Each scene shows the same named points in several views. A view is turned or mirrored, and shifted as a whole, has a little noise and may leave points out.
In the rows, zero is written as 128.

Scene 1
View 1
k_211: [217 137 119 106 148 131  57  94  96 145 114 152 164  94  83 137 207  99
 143  99  79 132 173 171 119 102  48 144 178 135 127 166 146 144  80 159
 173 148 126  66  82  97 138 144 156 131 112 135 133 212  48 163  86 101
 148 168 129 164]
k_281: [151 139 159 115 143  99  97 125 131  94 141  96 170 116  73 174 192  79
 138 131 133 130 152 153 126 110  71 140 188 137 134 137 117 114 111 127
 155 152 155 103 122 130 112 104 113 168 127  76 129 153  79 156 126 136
 129 148 160 163]
k_383: [102 143 172 127 115  64 133 115 143  51 150  88 156 130 112 158 172 113
 136 157 145 122 189 116 129 122 102 128 147 120 133 110 122  80 103  92
 152 148 139 133 159 148 116 125  81 181 148  67 120 127 116 119 159 127
 113 131 154 149]
k_135: [201 123 115  95 164 152  63 110 115 161 112 151 170  89  65 152 188  81
 137  92  97 146 142 183 114  97  62 156 199 154 145 164 148 164  98 158
 159 142 149  73  63  98 140 123 166 114 117 139 129 202  49 192  75 106
 150 181 127 168]
k_374: [145 122  98  86 145 133  95 103 138 142 115 167 161  98 103 122 151 109
 127  96 108 161 159 158 132 112 125 151 176 153 164 145 175 147  90 120
 150 131 139 101  80 119 166 140 155  91 138 156 112 175  84 183  85  92
 144 188 118 147]
k_850: [138 133 160 115 140 101 104 122 131  91 139 100 168 113  81 172 184  82
 141 135 135 131 155 143 118 108  79 144 183 137 137 126 121 117 113 120
 155 153 158 106 119 130 113 107 114 163 139  77 127 151  88 148 128 122
 122 146 151 164]
k_350: [180 147 167 132 132  95  85 111  99  89 138  90 172 108  77 174 218  93
 152 143 115 105 176 145 103 106  24 133 172 121 107 133 102 110  95 146
 173 158 147  85 119 118  91 119 107 186 125  66 144 184  67 127 139 121
 122 128 156 177]
k_103: [127 138 134  93 144 102 110 114 155  99 135 133 154 123 100 133 154  98
 120 112 131 156 159 149 161 122 140 137 173 141 166 144 151 116 107  94
 144 138 135 124 126 134 163 124 120 134 138 122 108 132  95 162 108 133
 145 173 148 137]
k_104: [ 73 144 159 112 117  58 151 114 173  44 153 102 147 144 126 131 141 119
 121 142 157 148 183 112 173 132 161 125 143 126 167 113 145  75 106  59
 138 136 131 162 171 156 152 125  79 166 157  92 104  96 136 127 154 140
 126 146 152 126]
k_96: [139 133 117  92 136 110 106 102 148 113 128 156 153 111 114 119 157 117
 126 104 116 161 168 148 149 117 134 140 159 137 163 142 169 128  87 104
 146 128 126 118 112 124 166 144 130 118 137 143 110 158  95 163 101 111
 145 180 126 138]
k_567: [121 127 144 107 145 112 114 125 136  96 140 113 168 114  84 166 168  83
 139 128 145 140 144 146 117 113 100 149 188 144 148 122 132 124 116 113
 149 145 163 115 114 133 121 107 121 146 142  91 122 148  89 165 121 122
 123 154 145 158]
k_174: [139 141 141  90 160 111 101 126 167 108 138 130 153 128  79 143 148  74
 114 101 137 168 134 171 168 116 138 140 190 150 173 157 145 127 116  97
 139 143 145 127 122 129 162 112 128 141 134 119 105 130  87 180  96 159
 157 178 155 134]
k_864: [134 119 145 105 151 126 103 130 128 114 132 116 180 104  66 183 175  72
 137 132 145 138 134 155 103 107  80 155 199 156 143 123 127 142 122 126
 149 150 173 102  89 129 107  98 133 140 143  88 132 162  81 172 115 110
 120 156 143 175]
k_119: [135 157 186 129 121  54 115 114 132  39 154  67 161 137  98 163 197 102
 135 157 136 112 190 126 140 119  71 117 155 113 122 126 105  70 104 106
 160 157 136 124 166 139 105 120  78 208 133  51 126 132 103 104 164 153
 120 122 174 152]
k_165: [114 124 135 113 126 107 120 108 128  98 127 124 167 108 113 148 169 115
 142 137 129 133 170 132 109 115  99 144 165 135 139 114 143 118  92 115
 155 138 150 112 109 132 126 131 115 135 150 104 125 160 101 147 132  90
 114 149 134 161]
k_287: [156 144 141 104 133  90  96 100 137  98 129 130 151 122 106 130 175 111
 126 116 112 136 181 144 148 117 102 132 161 129 148 147 143 107  89 111
 154 140 122 111 129 122 151 144 115 156 128 119 117 158  89 140 114 125
 146 162 143 143]
View 2
k_104: [126 138 112  76 194 133 135  93 135  76 116  98 122 128 162 170 147 127
  72 127 104 128 153  86 149 106 193 139  79 163 127 127 101  94 144  91
  74 148 144 102 135 179 134 108 140  99  90 101  92 165  91 116  96 152
 126 140 107 100]
k_96: [148 112 105  86 141 123 144 117 143 160 112 152 169 147 157 146 117 118
 131 126  88 122 138 148 155 129 151  99  74 119  78 141 127  95 159 164
 114 152 132 130 161 133 160 138 108 105 147 134 124 158  98 131 155 130
 125 118  74 120]
k_383: [137 120  99  65 180 134 116 114 125  98 122 108 142 128 151 163 141 118
  88  97 140 131 157  98 132 132 147 136 103 175 143 115 127  96 133  83
 112 109 136 100 136 164 134 112 129  67  84  82 134 185  74 124 100 173
 143 138 143  87]
k_864: [146  95 117  83  99 117 143 143 127 194 107 135 200 146 143 148 106 108
 145 142 139 119 135 128 144 127 128 101  93 132 137 131 192  98 153 121
 162 100 119 134 143 112 160 153 129  93 116  94 166 166 104 177 152 147
 153 117 117 103]
k_211: [167  98  81  80  96 130 122 156 142 221 114 200 222 165 139 145  87  94
 186  82 111 131 152 191 142 170  63  75  96 121  71 122 157 101 156 187
 160 113 110 133 168 130 171 149  79  79 160 128 196 174  63 133 176 156
 147 111 100 121]
k_103: [143 127 111  87 137 136 153 121 142 149 104 135 169 155 159 159 117 114
 128 141  90 123 137 117 162 116 156 106  76 135 102 138 129  90 157 138
  98 144 128 124 147 153 153 137 118 109 124 116 131 150  91 132 140 151
 134 129  89 115]
k_281: [147 117 102  73 115 141 131 153 128 166 112 139 192 148 144 170 113 102
 143 120 136 125 147 118 150 135 106 103 101 160 139 120 162  98 140 112
 136  87 119 120 136 160 149 146 119  80  97  83 175 167  70 139 134 183
 161 131 139  98]
k_174: [141 141 114  92 112 149 166 143 145 164  97 141 185 167 153 179 109 105
 144 170  85 116 125 112 180 106 152  95  70 138 107 139 137  85 153 138
  96 138 124 123 139 170 160 149 124 129 114 110 148 130  94 140 148 166
 142 129  87 120]
k_135: [161  93 101  89  68 127 147 164 140 239 107 186 232 171 144 146  83  90
 195 127 109 122 140 176 154 148  87  68  85 111  81 137 181 100 159 186
 167 110 107 146 162 116 179 166  92 100 155 126 194 156  84 155 188 150
 152 112  91 125]
k_350: [155  93  86  61 129 134  97 155 121 161 124 149 195 136 133 152 120  97
 139  65 165 133 170 141 117 166  71 107 120 173 144 103 170 101 135 105
 171  65 119 115 142 147 141 126 104  43  99  76 196 201  51 134 124 188
 171 127 166  87]
k_287: [148 121  91  77 146 134 134 127 139 153 115 154 172 151 147 157 115 111
 130 104  99 128 153 144 151 139 125 105  86 143  90 124 125  97 149 145
 112 133 124 118 154 161 155 128 105  90 129 121 145 168  70 118 137 162
 137 131 100 115]
k_119: [139 131  92  60 169 151 110 134 129 104 122 122 152 135 144 175 137 102
 100  84 146 133 163 101 137 146 113 127 113 194 145 103 125  96 132  76
 111  92 128  92 128 195 128 115 121  57  72  71 158 188  46 111  94 206
 159 149 161  85]
k_850: [145 108 105  71 122 132 130 147 128 162 114 130 187 145 145 161 116 105
 134 122 141 124 146 113 142 134 119 108  97 157 142 121 165  96 145 104
 145  93 123 120 137 147 144 140 127  80  95  82 168 173  76 148 132 174
 158 130 137  97]
k_165: [144  96 104  77 146 111 121 121 126 153 119 133 171 133 150 140 123 115
 115 108 137 125 149 134 131 135 138 114  93 142 119 129 154 103 151 124
 149 116 134 127 149 116 153 126 122  80 120 103 139 185  98 151 131 138
 141 122 114  99]
k_374: [155  97 107  94 117 112 151 123 141 198 106 163 192 151 157 136 105 115
 154 133  88 121 131 163 152 130 145  85  74 103  68 145 149 101 166 186
 140 148 126 143 167 107 173 149 104 111 161 144 138 153 110 151 174 113
 125 109  62 125]
View 3
k_281: [106 134 103 110  57 158 111 175 106  92 116 133 131  88 111 131 127 154
 157 134  86 161 113  72 118 146 110  95  89  76 130 104 119 115 110 105
 129 134 135 148 144 128 157 141 132 197 144 146 138  96 151 152 100  59
 126 134 153 102]
k_287: [105 120 115  97 113 152  85 149 112 101 125 149 120  79 151 103 137 155
 194 115 104 169  67 112 137 137  86 116  95  94 116  92 109  97 140 109
 122 141 137 153 104 131 127 133 143 186 130 143 132 106 165 146  80  75
 105 137 143 111]
k_174: [110 140  78  96 124 105  81 169 135 122 132 163 118 106 138 113 126 145
 166  89 121 173  99  94 142 146  75  95  97  93 122  67  86 127 107 138
 113 151 152 139 134 129 138 161 152 182 195 144 139 112 146 153  60  94
 106 152 141 101]
k_104: [109  85  80  98 144 117  61 138  98  91 131 111 146 100 199  89 144 167
 166  80  82 177  94  97 136  45  72  37  51  80  61  96 112 104 152 154
  99 140 171 142  93  84 171 124 168 158 155 124 103  68 177 136 101  79
 104 189 158 143]
k_864: [100 150  79 120  43 140 105 191 103  95 116 125 123 103 110 142 119 148
 148 136  98 173 118  85 138 157 112 130  82  93 147  98 105 117  89 114
 106 128 130 120 158 135 150 156 124 175 154 148 108 101 128 152  96  88
 136 112 153 112]
k_383: [110  99 106 111  75 160  92 157  86  75 121 102 151  87 147 111 139 169
 159 124  69 169 114  69 115  82 104  50  57  72  87 124 134 103 141 121
 124 130 149 150 115  95 182 114 143 185 125 132 117  69 171 142 122  52
 118 160 159 126]
k_850: [105 135  94 115  59 156 104 176 101  88 117 122 132  95 118 128 128 157
 159 135  86 169 114  78 124 136 111 101  82  81 124 106 123 112 113 110
 119 127 135 134 141 121 159 136 131 184 140 144 122  89 149 147 105  72
 126 133 152 113]
k_135: [ 91 174 106 106  61 149 109 181 124 114 113 174  91  90  97 135 117 142
 191 143 132 175  64 123 152 231 101 203 130 105 182  76  94 108  99  91
 115 137 110 130 147 173  97 169 119 186 144 158 130 137 132 149  63  97
 126  81 134  88]
k_96: [100 129  91  93 142 112  68 150 127 117 132 163 109  96 171 102 135 150
 198  92 128 182  52 136 160 147  69 149  97 108 122  67  89 102 134 132
  93 148 143 127 104 138 107 153 152 161 151 142 110 115 157 138  60 106
 104 132 138 114]
k_567: [101 137  82 117  68 135  96 175 107  98 119 123 126 101 128 129 127 152
 161 123  96 172 112  88 137 133  99 108  82  90 126  94 106 114 104 124
 107 135 137 129 142 126 150 146 131 172 155 143 110  94 146 147  95  84
 129 130 152 114]
k_165: [102 120  94 112  73 151  86 159  91  84 117 111 122  91 155 118 133 161
 174 132  93 175  85 114 142 120 100 130  71  93 120 105 117  89 132 118
 100 127 130 117 120 121 146 133 132 161 117 135  89  88 148 137  99  89
 132 118 154 129]
k_211: [ 95 155 131  97  75 175 109 166 112 105 117 174  95  75 105 123 126 147
 204 150 121 169  48 124 142 221 104 196 130  99 171  91 109  94 129  74
 131 137 105 147 127 169  98 147 123 199 111 152 140 136 149 145  71  74
 115  84 134  86]
k_119: [116  97 122 109  79 178 106 156  89  72 117 111 153  75 136 109 145 171
 162 133  60 157 113  58 100  84 110  32  68  64  88 130 144 102 150 102
 148 135 150 173 118  94 181 109 146 207 118 135 147  73 176 146 128  27
 108 167 164 118]
k_103: [104 125  85 100 124 117  76 154 121 109 127 146 124  97 158 105 136 151
 175  94 115 173  79 110 147 129  76 105  85  98 112  76  97 108 125 135
 102 143 151 136 113 124 134 148 149 171 164 139 123 105 157 145  73  90
 107 145 146 114]
k_374: [ 90 144  86  98 109 119  74 161 121 118 125 159  98  98 158 116 124 144
 196 109 136 183  47 149 171 177  81 191 105 114 150  65  85 100 120 122
  85 139 127 108 116 154  96 159 135 151 146 142  97 123 143 141  57 121
 119 101 131 115]
View 4
k_864: [110  98 144  91 109 117 159  74 151 102 122 113 102 145 145 114 122  99
 168 114 137 130 125 146  89  94 113 150 103 122 107  92 172 107 111 104
 142 126 135 135 138 131 159 108  91 114 128 110 135 135  89  89 113 115
 159 154 128 127]
k_96: [131 139 170 139 160 115 138  79 141 122  97  90 118 113 146 150 113 128
 120 133 119 116 145 122  87 105  93 157 110  95 131  80 148 168 115 120
 138 145 164 156 105 117 150  77 151 121 109  80 132 145  98 133 125 125
 115 119  70 111]
k_211: [140 122 183 117 160 102 156  59 134  85 132 106 109 120  97  93 105  45
 139 142 159 170 106 161  90  66  65 114 127  84 124  61 151 161 108 106
 194 159 151 156 132  93 189  72 120 104  87  89 151 192  56  97 111 134
 142 166  76 151]
k_104: [130 126 144 154 108 131 135 115 142 185 106 105 131 122 150 202 101 173
 101 102  73  61 186 112 101 129 118 138 105 130 114 122 199 176 137 109
  99 109 158 138  68 198  84  98 150 167 164 129 124 129 138 157 128 128
 101  94 107  87]
k_287: [137 124 165 138 139 119 140  88 141 134 123 107 124 125 123 149 100  98
 114 122 115 118 145 137  94  90  85 117 121 106 128  87 177 178 122 105
 149 135 159 149 100 141 136  80 142 133 118 105 139 169  93 130 121 136
 119 129  88 116]
k_174: [126 101 137 122 130 144 132  93 163 111  85 108 120 162 178 145 107 116
 143 127 117  72 137 110  76 101 103 139  99 102 141  74 178 154 123  99
 136 141 178 137 141 141 116  91 153 101 122  80 140 137 100 130 122 114
 148 140  78 100]
k_350: [129  94 157 104  97 107 168  83 131 136 163 135 115 129  90 112  98  48
 143 100 138 149 129 182 105  68  86  86 126 132  90 110 204 145 112  92
 177 123 118 138 112 162 144 102  78 149 135 158 148 185  80  90 110 144
 141 160 140 144]
k_567: [116 104 146 108 109 124 156  83 150 121 118 111 107 142 146 138 115 115
 154 114 123 115 138 136  91 101 113 144 103 120 110  96 178 128 119 106
 133 125 142 135 122 146 138 104 109 127 139 114 135 136 102 108 117 117
 146 142 122 116]
k_135: [129 115 167 101 159 109 150  55 147  66 115 104 100 135 134  84 111  56
 160 143 164 163  97 151  82  77  77 143 115  82 131  51 144 137 103 108
 183 165 155 154 156  80 196  75 114  79  86  72 146 169  59  91 111 121
 156 169  77 141]
k_165: [121 138 168 131 131  99 153  82 134 134 124  95 108 104 125 151 118 130
 126 119 120 133 153 141 102 108 107 153 110 116 108 104 159 148 112 119
 130 124 137 144  87 138 154  96 123 145 133 114 126 141 107 124 118 127
 119 118 107 124]
k_119: [130  91 141 134  74 122 156 109 138 179 151 135 132 138 107 164  84  92
 117  83 101  95 164 161 110  87 100  79 123 151  89 130 232 166 137  85
 142 105 122 133  86 212  90 106 105 176 163 172 146 180 107 128 118 150
 123 132 142 117]
k_850: [123  97 143 108  99 121 155  90 147 129 131 121 113 139 131 131 109  96
 151 105 126 118 139 152  98  91 106 125 108 128  98 105 190 132 120 101
 142 124 132 136 118 155 141 105  95 133 141 132 140 149  98 100 113 125
 143 141 129 126]
k_374: [124 145 175 126 175 109 143  65 145  88  96  84 108 114 149 127 121 121
 138 148 137 139 126 122  85 103  93 173 110  85 136  61 125 158 104 126
 142 153 171 156 121  86 179  79 146  99  97  58 128 139  89 117 123 114
 133 134  65 119]
k_281: [122  89 143 106  95 122 158  89 146 126 132 125 117 149 129 126 102  81
 148 105 130 115 132 156  97  85 102 107 112 125 103  97 196 138 119  95
 150 125 138 135 126 157 131 100 106 131 137 126 143 158  89 103 114 128
 148 153 125 124]
k_103: [129 118 152 135 137 134 134  90 146 128  96 102 120 134 158 155 107 126
 125 124 108  91 147 113  87 106 101 147 106 105 137  84 174 162 122 107
 129 134 168 146 115 143 125  85 147 123 125  87 135 141 103 134 124 122
 130 125  85 102]
View 5
k_96: [140  92  89 105 188 114 176 160 123 132  90 167 153 137 107 120 143 152
 108 137 111 150 126 144  92  60 149 126  90 160 100 108 105 125 145 128
 132 146 130 140  82 120  87 123 116 122 141 164 113 153 114  96 113 187
 164 156  83 117]
k_374: [148  67  83 118 189 119 172 150 129 140 100 175 157 122  97 118 137 162
 104 120  87 144 135 165  88  49 139 106  95 151  83 119 102 129 174 124
 119 145 117 119  90 115 100 122 131 130 143 169  90 158 126 120 116 189
 162 157  78 124]
k_350: [155  61 128  61 165  91 102 105 129  48 115 208 161 153 102 147 141 133
 157  96  94 151 111 154 145 123 133  94 160 120 144 147 198 167 162 141
  84 133  99 179 140 186 122 134 113 121 179 125 125 121 118  84 126 200
 177 157 166 165]
k_211: [137  43 117  89 168 111 169 116 135  99 127 211 173 119  75 111 151 156
 123  82  71 154 129 189 103  78 142  72 106 139  95 174 157 172 188 150
  98 176 121  92  80 175  94 102 141 135 167 142 105 149 134 114 129 200
 194 138 121 146]
k_383: [156 112 104  71 177  88 107 141 119  67  74 166 145 180 136 160 137 122
 149 157 140 144 110 105 142 116 138 152 140 141 153  75 158 130 108 126
 120 102 109 227 142 141 114 154  83 104 162 140 141 116  97  55 109 184
 146 177 134 141]
k_174: [159  80  85 133 193  88 135 180 101 123  81 173 155 136 108 162 150 171
 109 112 116 158  91 148  55  53 150 146 135 145 113 129 110 114 156 122
 111 118  94 177  84 108 109 129 118 128 138 178 103 158 120  81  82 191
 170 182  79 121]
k_135: [149  26 102 115 176 115 161 128 131 116 129 212 167 109  71 114 149 171
 113  77  56 151 131 194  85  52 133  77 116 134  77 170 135 156 213 137
  93 161 105  94  90 147 105 106 149 146 155 155  81 159 139 135 126 200
 185 150 104 138]
k_850: [164  67 105  90 178  87 108 133 123  82 100 185 152 148 113 152 140 146
 141 115  99 145 112 145 118  92 133 123 160 128 119 117 157 135 159 120
  97 116  89 191 134 139 129 145 110 122 158 143 107 132 111  93 110 192
 158 173 130 146]
k_103: [151  93  88 111 188  99 151 170 111 120  79 165 155 143 113 144 143 155
 114 136 122 150 111 137  85  68 152 143 114 150 114 105 112 118 141 122
 126 126 112 170  91 115  99 131 110 121 142 167 114 151 114  82  95 186
 164 175  85 122]
k_165: [150  87 100  83 181 108 138 129 139 103  97 172 149 146 117 131 130 136
 132 145 102 140 142 135 141  86 132 119 117 135 106  91 135 131 149 120
 121 126 120 166 136 132 114 142 102 115 158 143 110 129 112 103 129 186
 141 162 118 133]
k_119: [159 105 119  60 174  75  94 138 107  43  81 180 152 183 131 172 146 124
 158 133 138 151  86 108 137 133 150 145 168 134 172 106 187 142 110 137
 106 109  95 240 134 163 118 147  87 103 173 136 150 112  99  37 104 190
 162 177 151 153]
k_287: [144  91 105  87 178 103 154 154 115  97  89 179 159 150 107 134 151 143
 127 129 118 151 116 142 103  84 155 126 106 153 126 123 140 139 136 141
 120 142 118 158  87 147  93 123 109 120 155 154 129 142 114  75 107 188
 172 159 109 130]
k_104: [154 137  87  90 188  94 131 179 105 105  54 141 142 180 145 160 141 130
 130 184 163 147 101  90 113  96 154 183 116 157 148  54 118 104  90 116
 147  99 119 237 114 104  98 156  78 103 143 164 141 128  92  42  89 180
 135 185  95 120]
k_567: [162  68  96 107 187  95 117 141 123 101  95 180 150 144 112 148 131 156
 129 120  96 147 118 141 108  78 130 128 148 127 109 108 136 125 167 113
 104 114  91 183 133 119 127 142 117 126 155 154  98 135 118 104 110 190
 151 179 114 135]
View 6
k_281: [188 132  60 152 117 149 142  87 139 118 132 140 177 113  88 151 151 161
 116 140 123 122 137 123  76 144 125 165  70 133 143 115 112 133 172  95
 100 127  81 162 130  63 147 135 136 126 191 144  71 107 135 161  99 101
 116 148 143 106]
k_104: [142 124 100 200 130 119 137 101 141 108 187  83 200 151 101 131 142 137
 124  73 108 140 117 134 131  84  70 139 140 119 115 129 134 165 132 153
 107 150  83 102  94 115 150 173 138 144 160 142 119 151  87 171 169 115
 101 119 106 144]
k_165: [192 114  71 153 129 125 132 103 148 118 126 104 159 108 104 141 160 124
 131 132 138 124 142 121 100 128 115 143  99 135 113 121 160 145 175 107
 122 157  89 149 135  66 121 145 168 104 173 148 105 125 117 152 107 126
 128 143 136  98]
k_864: [212 131  80 147 133 133 127  99 146 116 102 138 174 120  93 134 151 144
 114 166 134 128 145 117  76 135 146 155  54 149 130 100 132 136 176  98
 123 122  93 181 153  37 138 125 151 116 189 173  73 118 128 136  81  94
 120 147 139  97]
k_350: [200 128  18 127  89 154 146  57 143 130 134 148 162  74  89 165 169 163
 116 141 135 116 142 126  71 170 118 181  73 114 161 132 117 109 187  66
  93 139  63 168 130  65 147 135 146 103 191 111  63  97 146 192  98 117
 137 159 159  86]
k_567: [189 129  80 161 136 130 128 101 149 112 119 129 178 131  97 137 152 145
 121 143 127 127 136 121  87 126 130 153  78 145 127 110 129 144 165 115
 118 128  93 162 140  59 136 137 147 125 184 162  85 122 121 145 101  99
 111 140 132 108]
k_135: [214 113  72 136 149 163 133 118 158  68  75 170 116  99 117 167 171 134
 142 198 153  70 138  89  60 184 167 128  55 196 119 125 135 141 229 106
  98 134 117 190 162  50  96 117 147 100 197 173  85  72 169 100  38 104
 123 148 162  94]
k_119: [165 129  40 163  88 145 152  51 129 133 186 123 201 104  81 157 154 175
 107  93 116 141 130 140  98 127  77 182 104  88 157 134 103 125 145  91
  84 138  58 128 101 101 168 161 131 136 179 107  75 121 114 209 150 115
 121 142 134 120]
k_103: [162 121 104 183 154 145 133 117 148  75 139 119 167 142 110 141 146 140
 132 129 127 104 121 111  96 123 112 126 108 157 112 127 127 164 172 147
  98 135 107 138 119  92 127 151 137 134 182 168 109 113 123 128 117 104
  96 126 127 132]
k_174: [167 130 114 185 160 149 137 125 144  66 132 146 171 159 107 138 139 156
 126 144 122 100 117 109  85 128 122 130  85 171 120 121  99 167 166 151
  96 114 112 149 121  82 134 143 121 147 190 181  93 104 127 121 103  84
  86 124 125 140]
k_287: [172 108  69 164 133 156 138 104 152  83 147 123 148 114 110 162 163 142
 140 129 139  95 122 110  90 147 108 130 110 148 120 141 132 154 186 127
  84 150  95 136 118 100 121 151 142 116 181 144 107  99 134 147 110 119
 117 134 140 122]
k_374: [189 106  99 158 171 142 124 143 167  57  96 119 119 127 128 150 167 111
 148 162 155  81 132  93  91 142 143 103  97 192  91 128 162 167 212 144
 116 153 122 157 146  77  89 137 158 100 183 182 121 100 141  94  72 117
 112 131 141 113]
k_383: [167 124  61 171 100 126 140  75 138 140 176 101 193 111  91 141 152 149
 115  92 118 146 133 137 109 109  77 162 115  97 135 127 127 139 148 107
 106 149  67 126 105  93 152 163 148 127 167 123  98 139 101 194 153 121
 121 140 123 116]
k_96: [173 106  97 176 157 140 129 131 159  64 126 111 135 131 123 153 160 124
 148 137 141  91 122 101  97 137 116 112 112 170 100 135 152 169 187 148
 100 151 111 140 123  95 101 150 150 115 171 165 127 106 128 116 104 120
 109 127 132 124]

In a view up to two points have been moved. Name them for each view, in the order of its rows, or write -.
view 1 -> -
view 2 -> k_864, k_350
view 3 -> k_383, k_96
view 4 -> k_165
view 5 -> k_374
view 6 -> -
